Points on a hilly landscape, in no order, each with its height.
From any point a ball rolls to the lowest of the 2 points nearest to it. It stops when none of these is lower. Distance is the straight distance between rows; heights are no part of it.
j_499 height 2.97: [141 123  96 179 155 194 152 133  85 133 124 102 119 127 153 118 184 103
 120 105 154  90 127  97 149 154  75 169 102 126 138 187  99]
j_711 height 2.85: [136  83 165 107 134 140 141  90 130 134 182  95 102  90 193 147 240 154
 133 159 125 137 159 129  84 126 141 135 112 143 110 137  80]
j_814 height 1.01: [152 176 138 109 136 136 186 109 156 172 149 115 128  92 146  71 165 128
 146 132 146 153 127 123 152 111 141 147 165 123 123 113 110]
j_294 height 6.92: [104  87  97 123 115 124 129 102 203 142 100 115 112  89 114 138 100 178
  95  93 202 162 160 141 113 119  92 106 119 147  93  92 146]
j_115 height 1.08: [130 140 108 147 182 155 126 168  91 110  84 144 175 166  43 138 103 105
 129  81 150 120 119  75 184 191 110 113 118 148 144 116 110]
j_926 height 5.52: [158  80 108 160 143 165 122 123 116 108  85 154 181 132  90 198 100 153
 111 109  90 140 146 142 165 129 113 115 146 169  66 164 164]
j_764 height 4.30: [148 141 109  99 127 124 164 155 157 148  98 134 168 105 149 121 122 140
 180 119 133 110 124  98 161  89 149 124 190 159 145  89 129]
j_744 height 1.31: [156 139 155  95 158  87  91 131  98 129 141  96 142 170  54 141  97  97
 144 125 191 124 135 123 143 168 140  96  84 139 116 103 115]
j_368 height 1.70: [ 78 135 129 156 165 161 160  75 123 101 167 153 155 144 129  88 182 118
  90 144 108 158 133 115  96 169 126 128 134 137 111 135 147]
j_714 height 3.97: [109 101  98 169  84 164 172 160 162 114  60 131 103 132 135 124  96 135
  87 148 144 121  64 155 114 156 131 142 169 108 107 152 182]
j_462 height 1.93: [153 224 147 115 103 109 170 153 104 148 162 122 121 158 137 100 118  89
 172 148  94 110  78 104  98 110 149 147 130 110 155 110 148]
j_122 height 6.05: [179 132 120 133 109 149  97  88 126 148 155 131 113 117  90 123  64 128
 107 119 118 175 179 169 162 100  71  98 113 157  58 161 135]
j_448 height 1.66: [117 159 123 149 149 130 147  77  65 111 170 143 167 139 126 118 162 103
 123 144  84 154 140  88 105 130 114 102 116 137 123 133 143]
j_801 height 4.71: [ 86 123 115 103  83  84 141 182 146 133 113 144  96 149 128 142 138 143
 145 136 103  98  89 112  78 128 173 159 138 104 174  76 135]
j_802 height 5.74: [141 152 146  66 197 132 122 124 138 133 141 137 152  99 116  54 159 108
 153 132 160 149 155  94 177 149 128  96 148 172 155  78  66]
j_303 height 2.86: [147 191 127 154 107 122 118 154 111 159 159 122 120 144 151 118 100 118
 145 102  79  92 120 128 139  62 107 162 107 122 137 152 129]
j_451 height 3.85: [134 137 132  91 153  80 107  86 192 156 148 126 104  84 130 118 175 164
 150 111 134 197 175 135 169 105  99 143 100 120 176 112  68]
j_69 height 5.28: [176 183 127 141  70 129 113 138 140 103 118 134 161 141 117 151  41 137
 140 166 104 105  85 127 119  88 121  91 174 152  57 117 213]
j_517 height 6.36: [ 52 135 144 146 192 132  95 128 216  99 110 158 142 146  88 104 125 150
  95  66 179 133 158 143 128 168 140 139  79 109 169  79 128]
j_589 height 1.22: [ 52  83 127 121 123 120  99 126 117 107 128 107  97 106 199 139 181 116
 134 146 179 109 134 110  94 164 134  99 122  85 206 122  80]
j_172 height 2.49: [162 172 126 147 150 101 189 145 119 126  82 108 132 161  57 137 114 110
 144 113 149 157  81 135 153 164 141 167 118  94 124 151 167]
j_920 height 1.95: [149  81 139  88 135 167 185 153 173 147 138 118 123  83 142 122 192 174
 128 156 144 101 141 119 130 110 168 157 164 163  88  94 122]
j_800 height 1.64: [148 132 118 128 119 132 178 102 178 160 140 124 112 101 148 110 144 161
 120 101  96 137 134 155 130  86 117 176 130 122 110 139 132]
j_121 height 0.44: [113  47 138  85 132 155 118 186 143 116 127 133 129 128 142 176 172 164
 126 160 125  82 115 117 107 151 186 126 157 156 120  94  99]
j_362 height 3.95: [149 174 163 107 144  80  79 137 162 170 135 133 128  90 181 115  76 121
 165  76 145 114 140 161 189  74 140 124 124 100 187 133  93]
j_615 height 0.23: [124 109 142 150 112 122 166 141 133  92  98 125 132 114 187 160 117 127
 141 179 125  95  64 111 106 122 174 104 198 129 132 150 180]
j_487 height 5.44: [120 190  93 149 106 122 158 116 159 176 127 113 100 123 100  84 113 114
 139  73 173 147 133 100 127 103  74 145 103 125 127  94 136]
j_963 height 5.33: [ 98 147 150 151 172 141 125 103 150 117 141 150 140 131 141  84  97 122
  91 121 100 140 120 176 117 147 144 147 138  91 133 152 161]
j_105 height 5.77: [153 156 138  80 132 118 163 119 126 160 126 153 108 109  98  56 130 115
 106 167  98 212 108 158 167 174 138 139 199 120 127 115 105]
j_530 height 3.58: [153  94 108 118 120 188 124 176 108 152 150 114 147 128 174 149 163 118
 133 158  98  92 136 110 132 110 115 134 144 175 118 142  82]
j_768 height 3.43: [117 127 103  94 121 104 104 124 127 159 109 128  98 100 128 107 147 132
 154 104 156 197 166 111 183 156  87 126 114 104 188 123  43]
j_383 height 4.40: [131 151 182  81 171 108  77 147 138 147 158 108 129 118 179  95 126 124
 155 134 152 126 146 164 165 120 147 117 117 114 181 134  78]
j_273 height 4.79: [115 148  77  92 103  93 152 145 163 165 102 152 121 107  97 110 109 156
 149  84 111 156 148 107 148  79 105 142 139 131 169  65 122]
j_223 height 2.12: [134 123 143 166 106  89 174 127 136 107  89 101  97 153  75 171 102 133
 125 103 186 120  75 136  78 145 146 133  97 101  99 126 205]
j_205 height 1.00: [100  80 117 158 117 124 140 117 113 117 109 120 109 112 178 177 153 143
 113 105 116 124 123 140 111 124 112 149 137  91 151 170 145]
j_245 height 0.71: [ 62 131 143 158 146  98  91 108  98  73 121 130 125 139 153 139 155  92
 133 122 167 113 131 110  95 162 133  95  80 101 193 123 126]
j_192 height 4.46: [150 108  99  60  60 105  80 111 110 150 163 137  95 137  96 132 141 131
 135 165  97 150 187  89  76 113  87  83 110 180  87  65  81]
j_275 height 2.98: [139 170 123 169 118  85 151 120 135 141  89 121 120 166  80 145  85 137
 133  81 115 140  91 147 145 101 130 165 110  84 131 153 185]
j_628 height 2.28: [158 176 118 130 168 135 174 144 130 164 163  96 115 142  96 125 168 130
 155  92 137  90 123  99 151 112 119 184  95 140 128 125 103]
j_565 height 4.55: [142 165  66 102  79 143 148 163 149 155  89 163 156  87 120 108  98 147
 169 106  98 137 145  81 172  82  88 124 178 164 134  85 126]
j_442 height 3.59: [154 119 144 104 131 174  95 143  85 166 169 102  86 102 180 120 151 107
 114 149 146 120 135 150 163 132  88 151 120 124 131 194  39]
j_304 height 2.20: [113 137 128 105 116 138 105 140  67 133 153 150 130 161 128 108 144 103
 119 161  71 172 135 137 125 174 121 130 138 113 148 128  96]
j_701 height 2.13: [124  72 136 132  97 104 109  63 137 124 141 110  83 102 165 165 130 153
  94 139 141 153 165 167  86  90  84 106 103 114  88 158 139]
j_598 height 5.31: [137 120 152  89 102 137 143 113 126 147 143 123  88 103 133  72 136 125
 100 182 150 195 112 172 108 150 121 123 163 125  95 113 105]
j_975 height 1.69: [122  64 121 148  58 124 105 110 108 105 110 106  85 128 160 181 110 144
  95 159 144 127 116 156  58 128 101  90 125 114  80 164 160]
j_67 height 1.10: [107 128 109 207 126 159 179 104 149  76  80 147 141  96 176 100  73 111
 100  96 180  92  95 110 125 135 136  87 183 125 138 170 199]
j_560 height 3.70: [129 100 118  96  96  49  97 120  78 132 140 110 115 145 104 191 171 134
 160 124  85 147 147 102 101 120 134 111  96 122 161 105  91]
j_858 height 3.08: [153 130  99 156 106 184 122 193 109 142  88 118  87 142 149 107  82  97
 109 108 160  81  87 134 148 144  93 159 131  97 140 177 107]
j_696 height 6.30: [ 98 133  91 133 122 155 135 134 122 122 106 151 147 134 103 107 119 135
 128 123 124 131 131  90 133 158 118 121 142 134 150  93 132]
j_954 height 5.32: [155 148 135  73 147 106  93 112 139 150 161 139 149 122 106  91 117 118
 155 144 110 148 172 120 172 112 131 106 133 171 130  88  95]
j_117 height 2.41: [102 102  99 127  79 137  53 182 137 134  68 153 105 143 101 141  35 143
 104 105 129 131 124 169 123 136  97 117 122 112 136 105 141]
j_797 height 4.08: [143 107  76 107  69 142  83 103  87 147 154 114 106 109 128 136 136 127
 129 147 128 163 180 107 117 114  44  95 105 169  97 103  76]
j_311 height 5.23: [ 98 122 152  73 108  91  79 149 159 143 137 130 105 145 125 117 122 147
 125 123 138 128 148 157 104 127 150 134  91  88 166  90  91]
j_780 height 2.04: [106 135  80 151 104 179  81 154 132 152  96 175 128 126 119 103  49 138
  93  61 116 125 146 127 145 120  71 121 130 135 141 127 117]
j_182 height 3.24: [136 128 102  88  69  67  81 135  96 152 127 146  92 150 114 178 132 125
 156 124  42 184 149 136 122 105  87 138  99 115 158 103  92]
j_135 height 6.97: [171 147 167 144 165  84 119  53 115 138 149 113 135  88 154 121 112 120
 135 108 127 174 150 158 171 109 114 102 129  94 138 190 119]
j_336 height 6.09: [142 142 155 127 155 140 157 117 122 143 154  98  86 124  79  81 165  95
 110 133 217 157 121 122 107 177 102 113  86 140  96 111  99]
j_421 height 4.16: [112 111 120 133 105  84 116 134  69  86 130 112 133 175  82 190 154 113
 143 155 106 108 117  85  82 158 152 105  93 129 133 120 137]
j_763 height 1.47: [ 85 165 136 151 170 169 127 127 171 125 154 166 158 135 167  68 124 135
 116  80 119  58 137 117 120 109 159 151 129 117 177 119 142]
j_497 height 2.21: [130 119 133 103  67  98 132 128 161 174 127 134  81 117 145 129 123 157
 118 133  76 151 124 177 101  81 119 163 129  91 126 132 126]
j_17 height 7.09: [ 84  75  92 117 116 114 112 100 204 137  70 142 125  69 157 133 118 191
 110  88 149 191 172 154 146 103 109 112 153 123 150 102 129]
j_658 height 1.72: [164 159 138 163 175 114 180  87  99 133 156  69 129 128 139 148 164 117
 160 101 152 101 124 117 145 108 135 152 103 125 107 173 147]
j_594 height 0.73: [ 87  76 153 147 107  85 163 127 162  88 125 115  98 130 118 186 173 170
 136 116 159  51 106 116  28 118 207 143 107 113 128 133 179]
j_312 height 2.56: [134  94 119 171 136 136 180 147 165 126  72  88  94 152  89 169 125 132
 122 102 218 105  92 128 108 157 123 158  92 129  96 132 164]
j_185 height 1.28: [ 81  78 128 166 136 117 136 125 123  72 136 112 119 149 126 214 183 154
 134 114 136  62 140 105  73 124 168 127 109 144 134 131 156]
j_570 height 3.50: [161 143 131 102 121  86  82 174 143 169 126 128 144 134 147 171 100 137
 175  86  91 101 139 145 177  65 141 142 123 121 175 124  85]
j_815 height 6.73: [101  83 113 170 134 122 163  78 165 109  72 124 127 111 104 138 114 143
  88  90 216 191 149 130 113 166 106  88 122 131 114 113 164]
j_261 height 2.19: [129 138 122 158 165 149 160 151  73 121 152 111 130 168  93 134 191  78
 145 135 152  86  97  73 116 161 142 148  85 129 131 137 118]
j_835 height 5.73: [140 168 108 152 150 141 137  99 137 155 152 110 118 106 106  68 132 105
 126 102 188 164 156 115 170 143  90 108 104 142 119 127  90]
j_776 height 2.83: [153 187 100 137 150 138 194 169 130 152 126 137 144 163  85 113 150 132
 147 126  89  97  91  96 145 146 151 192 136 125 133 106 140]
j_35 height 1.26: [146  77 153  57 124 148 105 149 168 159 162 120 119 114 134 125 156 160
 117 181 141  97 128 141  94 106 181 136 150 171  86  93  96]
j_436 height 0.72: [162 141 186 115 202 100 142 118 123 134 161 111 150 148 120 130 166 123
 154 136 107 122 123 152 153 127 183 152 102 121 139 127 117]
j_68 height 0.43: [137 149 121 143 173 149 126 165 101 129 108 121 135 183  53 114 109  78
 126  89 203 116 113 108 137 187 121 129  77 137 130 105 109]
j_266 height 4.33: [130 109 127  80  88 128 105 126 111 137 161 125 130 134 118 154 141 137
 151 178 109  98 142  73  84 107 132  90 118 181 101  72 113]
j_804 height 4.84: [ 68 146 173 104 168 112  69 121 192 117 134 145 124 125 163  85 140 129
 132 120 153 133 146 153 132 145 141 137  99  73 212 111  96]
j_101 height 1.32: [120 112 101 146  40 123 130 138 101  98 104 116  97 148 129 162 102 141
 116 187 152 106  82 114  44 132 102  96 146 125  78 117 173]
j_968 height 3.21: [ 91 130 120 164 143  93 105 135 148 125 129 113 135 155 101 174 138 160
 144  63 133  80 142 113 103  78 137 150  77 116 132 104 157]
j_130 height 2.82: [182  99  86 150 114 205 132 186 109 135 114  92 116 106 171 136 111 111
 112 132 156  89 106 135 157 127  68 143 132 154  87 200  96]
j_904 height 2.48: [149 172 119 158 102 118 132 169  92 110 133 121 127 174 160 141 114  96
 152 141  86  73  85 103 120 100 136 151 126 102 153 148 163]
j_925 height 5.11: [141 172  96  96 124  99 169 137 179 174 113 129 116 116  62  85 122 132
 143  81 169 161 139 111 146 123 122 161 124 134 142  39 114]
j_29 height 0.58: [100 107  93 164  90 120 123 126  83  99  90 123 121 153 150 157  85 113
 128 121 114 130 115 120 123 123  92 112 124  90 160 169 147]
j_990 height 7.81: [ 98 146 134  89 134  68 110  54 135 112 142 159 137 136  88  83 150 123
 128 148  87 218 169 141 116 164 131 105 127 119 158  74 115]
j_805 height 2.89: [112 107 133  65 142 104  89 123  99 124 113 142 125 130  99 112 143 101
 130 156 130 202 144 130 158 190 122 117 121 110 180 103  65]
j_432 height 4.81: [185 140 161  70 115  46 121 112 148 154 142 109 129 100 121 132  87 129
 179 148 133 143 139 131 144  74 152  92 150 157 120  92 122]
j_971 height 5.49: [ 77 134 148 108 161 102 165 135 167 113 118 149 127 142  90 111 183 149
 130 116 138 151 123 139 105 163 180 166 131 105 162  92 137]
j_847 height 3.91: [127 136 136  70 110 121 149 146 166 149 128 159 149 107 146  87 121 133
 143 157  95 140 119 121 142 129 171 132 201 141 142  75 136]
j_141 height 1.62: [125 155 112 162 168 174 101 134  82  82 100 163 196 154  85 113  72  94
 128 102 143 103 136  66 160 172 132  69 142 179 124 134 151]
j_806 height 6.04: [ 81 122 114 103 177 131 123 137 134 122 121 139 136 119 120  87 165 121
 127 113 167 131 155  87 161 169 141 106 131 147 172  82  83]
j_392 height 2.57: [176 111 110 157 139 188 159 134 100 125 106 124 141  90 173 133 137 118
 120 125 111 116 123 135 179 129  88 146 170 151 103 221 107]
j_355 height 6.14: [ 48 122 169 153 196 161  91 130 201  67 123 131 122 132 133 102 148 125
  94  95 210  92 136 155 115 182 150 133  88  94 178 116 135]
j_318 height 1.42: [ 99 111  79 200 128 189 132 121 139  98  95 130 142 119 153 121  93 123
  99  82 154  85 128 108 122 127 106 120 128 119 131 162 160]
j_686 height 0.34: [133 180 138  99 129 129 177 139 158 152 154 109 111  97 146  74 152 126
 158 124 180  91 109 110 107 113 157 150 127 124 141  73 120]
j_146 height 3.92: [141 100 171  86 181 137 111 125 122 134 127 112 146  80 153 103 125 107
 118 163 195 142 127 131 172 162 171  88 178 152 141 131  83]
j_611 height 2.18: [145 106 127 150 180 166 130 109  90 121 129 137 172  95 156 111 143 107
 119 118 119 145 146 109 184 151 108 111 147 145 136 199  83]
j_781 height 5.78: [142  97 103 134 112 171 113 117  97 112  82 157 153 128  99 153  81 136
  95 134  98 180 123 146 160 165  92 116 162 129  99 162 157]
j_465 height 5.24: [178  76 127 147 155 148 118 131 148 128 103 117 133 126 116 173  76 146
  90 110 121 132 132 174 176 121 103 146 125 128  73 193 136]
j_435 height 0.15: [ 93 143 102 149 112 115  90 122  54 105  99 122 114 153 140 116  93  76
 138 119 166 125 132  95 117 165  89  91  97  96 189 137 119]
j_469 height 1.68: [179 143 171 101 178  96 170 146 131 143 127 108 137 145  71 132 128 131
 161 138 135 129  89 158 172 158 186 172 125 108 110 135 124]
j_719 height 1.58: [ 77  88 123 104 100 131  94 158 125 138 129 131 106 120 209 143 185 131
 124 128 117 115 132 130 109 130 129 146 108  96 188 125  67]
j_449 height 2.84: [133 105 108 136 121 102 157 136 162 131 129 123 137 140 100 209 170 185
 144  91  90  89 137 116 106  56 140 165  97 143 107 120 167]
j_400 height 0.97: [118 145 101 146  54  97 118 152  71 116  95 143 123 152 140 159 115 114
 153 142  39 158  99 115 119 122  94 115 148 105 171 156 143]
j_214 height 2.63: [128 137 133 171 191 152 142 122  71 114 140  97 137 146 138 119 176  86
 139  91 167  93 112  81 169 160 127 129  88 119 160 167 100]
j_217 height 6.67: [182 182 148 103 141 136 151  99  84 150 182 150 156 146  98  90 148 106
 137 173  57 181 130 121 142 134 115 139 151 168  99 120 118]
j_674 height 7.42: [167 124 114 120  90 146 182  83  90 130 161 131 133 100 156 124 199 125
 132 188  45 181 128  99 119 119 111 134 170 158  88 148 119]
j_238 height 3.13: [154 138 104  92  88 105  84 193 113 163 117 142 149 130 138 152  90 117
 162 128  47 134 130 119 183  81 108 141 161 134 164 110  93]
j_932 height 4.57: [130  99 162 136 141 130 125 130 175 116  78 112 120 128 155 138  89 154
 109  99 152  97 105 190 143 122 170 151 139  89 115 163 169]
j_662 height 7.49: [ 76 173 153 111 143  82  80  55 161 124 148 164 126  95 152  78 140 134
 125 142  95 212 173 149 119 139  80  96 102  92 181 124 113]
j_994 height 8.15: [ 88 155 140 121 131  90  94  67 104 103 109 187 172 142  79 104  82 110
 104 124  81 184 159 149 123 157 122  88 134 109 145  91 166]
j_272 height 1.74: [119 124  99 163 113 195  90 140 111 116 124 155 145 133 157 123  77 119
  95  99  98  98 145 141 141 100  78 128 118 144 114 172 122]
j_845 height 1.94: [ 84 159 143 141 155 155  69 104 159 116 173 165 167 122 176  88 117 143
 104 106  79  89 173 133 121  96 112 129 107 119 159 115 129]
j_340 height 1.73: [112 114 101 154 114 146 207 153  99 125 134  99 106 135 122 163 219 127
 143 134 140  84 107  74  88 144 116 172 109 129 121 144 127]
j_498 height 3.60: [ 77 136 139 194 133 159 125 118  70  62 132 130 135 177 109 130 114  75
 104 138 151  96 107 104  73 179 145  83 114 134 128 134 180]
j_220 height 6.21: [169 173 154  99 160 133 169 127 102 140 137 144 147 149  71  66 128 107
 123 182  87 185  98 143 154 171 155 140 173 142  83 108 137]
j_298 height 3.94: [127 119 128 120 105 126 133 164 124 146 140 132 122 144 161 161 173 148
 141 140  69 103 132 120 118 109 162 165 117 127 145 141  98]
j_747 height 4.45: [130  72 175 104 127 136  89 117 152 139 151 130 101 128 172 135 115 150
  89 168 112 125 133 208 118 124 157 149 127  99  95 159 126]
j_735 height 5.76: [165 117 110 138 137 116  85 108 126 132 107 137 161 141  82 191  73 149
 134 105 102 159 171 156 163  85  99  97 116 165  75 132 169]
j_409 height 2.74: [114 128  98  89  61 113  80 174 125 148  72 164 121 140 109 142  57 139
 138 119  91 149 126 139 153 123 118 131 159 116 150  86 120]
j_609 height 2.36: [130  78 140 115 168  96 132 124 174 129 125 118 144 111 133 197 174 187
 137  88 107 135 157 139 143  79 166 157 123 125 134 127 130]
j_965 height 3.69: [136 117 119 121  81 143 177 158 139 158  98 113  81 126 134 104 128 136
 117 155 135 129  82 156 117 152 115 170 163  93 123 133 140]
j_343 height 1.98: [139 124 106 163 158 168 103 175 104  86  99 136 177 164  93 174  67 113
 138 120 159  76 144  87 159 141 136  91 122 177  94 145 158]
j_817 height 0.74: [ 85 131 110 194 112 132 168 145 132  60  63 137 126 126 151 119 100  95
 136 141 156  99  71 106 102 143 171  97 185 125 155 136 197]
j_812 height 1.02: [157 154  96 165  44 106 143 160 106  97 109 104 114 147 132 182 114 125
 152 187 112  89  52  92  72 107 103 119 136 120  93 147 180]
j_866 height 1.03: [ 69  55 121 126 138 139  88 157 121  84 141 132 131 157 109 185 171 150
 131 138 134  79 159 100  91 142 167 106 109 176 128 100 117]
j_987 height 5.68: [ 69 125 149 131 161 132 139 131 141  85 121 172 153 155 118 101 135 133
 104 121  99 123 129 147 108 162 185 148 158 101 152 110 162]
j_832 height 7.08: [191 152 158 126 130 117 139 114  79 150 171 133 142 113 153 125 158  96
 157 184  49 154 136 133 152 102 131 107 143 162 104 160 107]
j_453 height 1.65: [120 108 197 112 180  81 131 116 154 109 137 125 156 131 149 163 177 151
 140 118 103 107 146 165 120 111 220 140 116 112 142 133 134]
j_749 height 2.79: [130 133 123  87  59 111  73 138 132 170 164 164  85 130 134 119 108 136
 127 155  37 176 158 156 120  96  91 144 122 120 144 106  81]
j_726 height 4.34: [115 114 130 115 113  97 155 166 106 122  90 131 114 155 140 166 162 121
 149 147 119 109  82 121 120 137 187 153 148 108 183 135 133]
j_596 height 5.56: [ 95  89 133  99 138 133  98 152 184 131 117 133 110 137 123 118 118 155
 106 117 180 102 123 153 121 138 147 136 105 116 135  90 128]
j_659 height 8.42: [ 98 123 130 135 139 103  68  67 108 104 154 163 170 143 114 134  89 133
 117 118  60 158 178 162 109 115 121  79 113 144 113 109 169]
j_38 height 6.43: [119 120 142 136 146 125 142  79 118 116 120 120 127 121  73 113 136 112
  98 141 208 192 142 129 105 193 117  93 101 134  99 108 131]
j_18 height 7.24: [130 150 138 116 130  90  99  57 154 132 137 146 125  51 169  90  95 141
 120 111 110 205 174 153 155 107  74 100 144 103 165 157 112]
j_874 height 3.79: [159 113  63 127  87 154 107 130  98 128 138 113 136 121  74 176 132 143
 131 124 140 134 166  90 107 118  58 111 108 181  68 107 122]
j_548 height 1.06: [118 128 144 148 161 140 170  94 120 113 146 113 120 124 140 111 185 114
 101 127 151 136 107 127 114 150 140 148 114 111 106 158 133]
j_993 height 3.41: [130 163 113  92 126 144 190 168 172 160 111 155 148 127  86  76 142 135
 129 154 121 141 102 111 134 135 157 170 180 149 117  71 140]
j_90 height 2.60: [136  82 125 140 132 130 128  55 125 113 160 132 134 113 134 145 135 142
 111 140 114 169 171 145 109 102 103  84 116 147  59 147 158]
j_189 height 4.26: [177 142 118 107 111  85 112 120 165 175 128 134 104  75 138 108 116 135
 147  84 122 190 180 140 193  69 104 143 138 128 155 140  70]
j_50 height 1.13: [116 189 153 100  98  89 154 131 165 156 155 125 125 130 154  69 110 134
 152 144 120 113  98 131  72  82 154 147 146 101 148  77 157]
j_314 height 2.29: [170 136 106 191 108 163 105 180 123  95  94 117 150 166 103 170  65 109
 126 133 145  74  76 120 138 134 120 116 112 149  84 151 179]
j_32 height 3.49: [136 112  98 154 104 184 130 131 126 126 147 122 141 134  97 164 111 151
 112 148 132  90 139 121  94  97 103 108 118 169  34 125 163]
j_333 height 3.93: [ 76 141 111 180 101 124 145 122  82  60 129 138 130 171  97 163 143 110
 133 172 107 100 104  93  64 167 151 100 143 142 125 123 202]
j_426 height 1.54: [123 170 142 132  82  98 123 127  74 144 146 142 131 155 160 112 101  99
 133 165  52 165 105 149 117 130 125 134 149 102 159 127 142]
j_751 height 0.98: [102 176 142 166 150 133 140 126 158 131 145 116 128 129 154  81 119 120
 141  91 170  66 113 121 105 102 143 134 105 105 148  98 158]
j_232 height 5.88: [ 68  90 161 136 163 159  99 174 171  88  94 142 109 169 111 110 109 123
  88 110 189  78  97 158 111 187 189 143 112 108 161  98 149]
j_2 height 6.62: [155 133 148 125 158 128 125  67 137 139 187 122 131 106 117 124 165 130
 129 138 103 185 179 153 169 111 107 141 118 128 111 155  97]
j_676 height 4.83: [194 141  96 122 121 140 145 148 167 156  98 132 137  75 144 121  58 148
 138  95 128 131 130 161 191  65  82 136 167 149  93 163 123]
j_607 height 5.04: [181 122 109 128 106 136 113 159 154 121  98 122 160 108 144 171  54 150
 142 135 114  98 106 142 154  63 103 115 161 159  73 159 169]
j_818 height 1.46: [107 118 150 139 128  90 153 103 144 102 119 110 104 130 144 134 128 139
 120 141 177 100 108 151  58 128 177 119 119  94 122 120 181]
j_361 height 6.31: [180 168 113 142 142 111 147  79 121 153 156 125 149 119  87 125 109 118
 140 106  97 173 173 142 177  95 100 136 114 143  78 151 131]
j_251 height 4.25: [130 102 164 172 123 150 166 145 166 103  65 122  76 131 165 121  83 117
 103 123 157  79  61 166 127 148 148 177 153  79 145 174 185]
j_850 height 1.61: [116 116 173 128 208 150 119  87  93 103 171 122 177 118 166 111 189 113
 129 144 138 132 153 105 152 148 155  96 123 138 125 166  93]
j_209 height 2.67: [124 156 128 178 109 151 111 146 111 105 102 120 111 171 120 110  50  95
  94 136 153  91  71 145 110 151 113 110 137 103 122 160 188]
j_717 height 3.29: [102 116 162 121 125 107 102  95 114 130 185  98 123 105 204 141 211 134
 136 159 114 108 143 114  72 112 160 106  93 104 153 131  97]
j_819 height 4.38: [179 150 164 110 135  53 113 115 117 150 134  88 145 100 178 153  96 123
 181 113 149 116 135 138 162  60 154  91 120 117 148 135 130]
j_927 height 3.26: [137 132 119 142 141 190 119 155  81 150 184 105 115 124 179 131 190 107
 133 122 104  93 149 115 148 111  97 167  95 137 133 182  62]
j_639 height 3.34: [129 150 123 130 114 171 139 169 114 144 130 118 107 134 180  92 117 110
 127 130 115 107 102 124 131 143 116 165 150 111 157 153  98]
j_74 height 4.94: [140 123 146 141 167 149 117 108 136 113 131 125 134 130 120 132  80 134
  92  95 153 121 133 172 156 139 143 118 112 120 100 170 140]
j_770 height 2.14: [ 87 119 116 158 135 190  77 100 119 105 157 166 175 123 161  99  86 128
  77 130  92 110 163 135 114 130 126  94 146 147 113 135 153]
j_282 height 6.07: [137 154 106 121 116 141 123 122  97 139 105 163 158 145  74 102  74 101
 115 116 115 173 134 114 159 172  94 101 136 144 133 123 130]
j_964 height 3.17: [120 141 160 181 170 145 128 133 103  74 104 139 144 173 102 105  90  85
 106 139 156 103  99 140 130 182 179 102 128 129 121 141 180]
j_830 height 4.58: [172 177 126 120 113 111 114 117 176 183 142 138 107  75 140  86  55 127
 137  82 134 150 150 170 191  57  87 138 129 133 111 165 111]
j_600 height 2.39: [134  69 139 113 130 132 186 111 169 142 132 108 115  65 180 162 227 179
 133 137 149 141 142 132 127 105 141 148 150 135 119 132 100]
j_324 height 0.65: [152 102 108 135  53 135 156 178 134 117  98 107 121 108 187 180 121 140
 148 184 143  72  63 122 103  93 128 126 174 130 107 152 151]
j_699 height 3.80: [118 117 175  77 115  87 119 121 101 121 185 118 145 130 161 146 181 135
 159 161 124  84 139  81  76 112 189  84 118 139 139  96 110]
j_85 height 5.54: [169 199 121 131 105 123 130 122 103 104 128 132 159 153  70 126  68 117
 152 174 125 122  99 109 132 126 115  99 149 163  78 104 177]
j_906 height 4.02: [158  81 163 125 152 165  95 140 127 146 160 109 123 115 181 131 138 136
  91 126 105 124 156 203 168 115 124 161 120 105 117 187  86]
j_110 height 4.91: [127  52 157  87 103 136 129 114 155 133 132 124  95 104 139 124 153 161
  75 188 150 168 124 179  86 151 138 127 145 119  76 125 120]
j_779 height 1.39: [100  81  72 142 117 157 168 134 122 136 118 102  93 102 149 152 199 150
 117 124 130 129 123 102 109 149  98 165 129 129 140 142 110]
j_890 height 5.06: [ 64 127 100 102 103  93 150 167 149 123  67 172 108 139  72 112 140 149
 133 128 134 143  91 116 104 153 165 158 159 101 181  63 131]
j_587 height 2.75: [111 170 110 139 170 138 174 103  95 129 158 111 145 134  79  97 195  99
 146 113 150 141 131  53 128 164 119 138  86 144 140  89 111]
j_491 height 2.34: [167  69 197  53 145 124  65 149 113 133 178 122 135 144 117 155 159 136
 135 187 109 106 134 141 110 144 189 114 119 162  90 108  81]
j_535 height 0.99: [115 154 151 153 189 140 167  91  82 113 173 130 183 133 157 124 192 108
 139 134  96 111 127  85 138 122 167 122 135 150 145 161 137]
j_119 height 3.28: [168 190 134 163 114 127 147 136 158 168 143 111 108 144  88 122  74 130
 128  99 115 111 109 151 140  91  96 176 103 117  97 154 153]
j_610 height 3.23: [142  88 176  84 182 134  95 151  99 115 152 120 146 140 112 125 144 111
 126 172 172 120 126 151 131 171 184  99 128 144  93 116  95]
j_995 height 3.11: [164 106 129 155 127 156 138  98 111 124 168 103 115 144  94 156 134 146
 100 164 121 138 132 137 105 128 101 133  97 159  37 166 152]

For each start below, name the point where the ball stops.
j_294 => j_548
j_932 => j_535
j_85 => j_29
j_994 => j_926
j_333 => j_68
j_17 => j_548

Call two points neighbours if one is among the 2 nearest of the other. Go from one point of each pair to the other, from neighbour to neighbour, staying as low as possible. Name the highest point that can't be avoided.
j_272 / j_68 => j_119
j_272 / j_686 => j_770
j_436 / j_68 => j_610
j_594 / j_121 => j_185
j_535 / j_548 => j_368
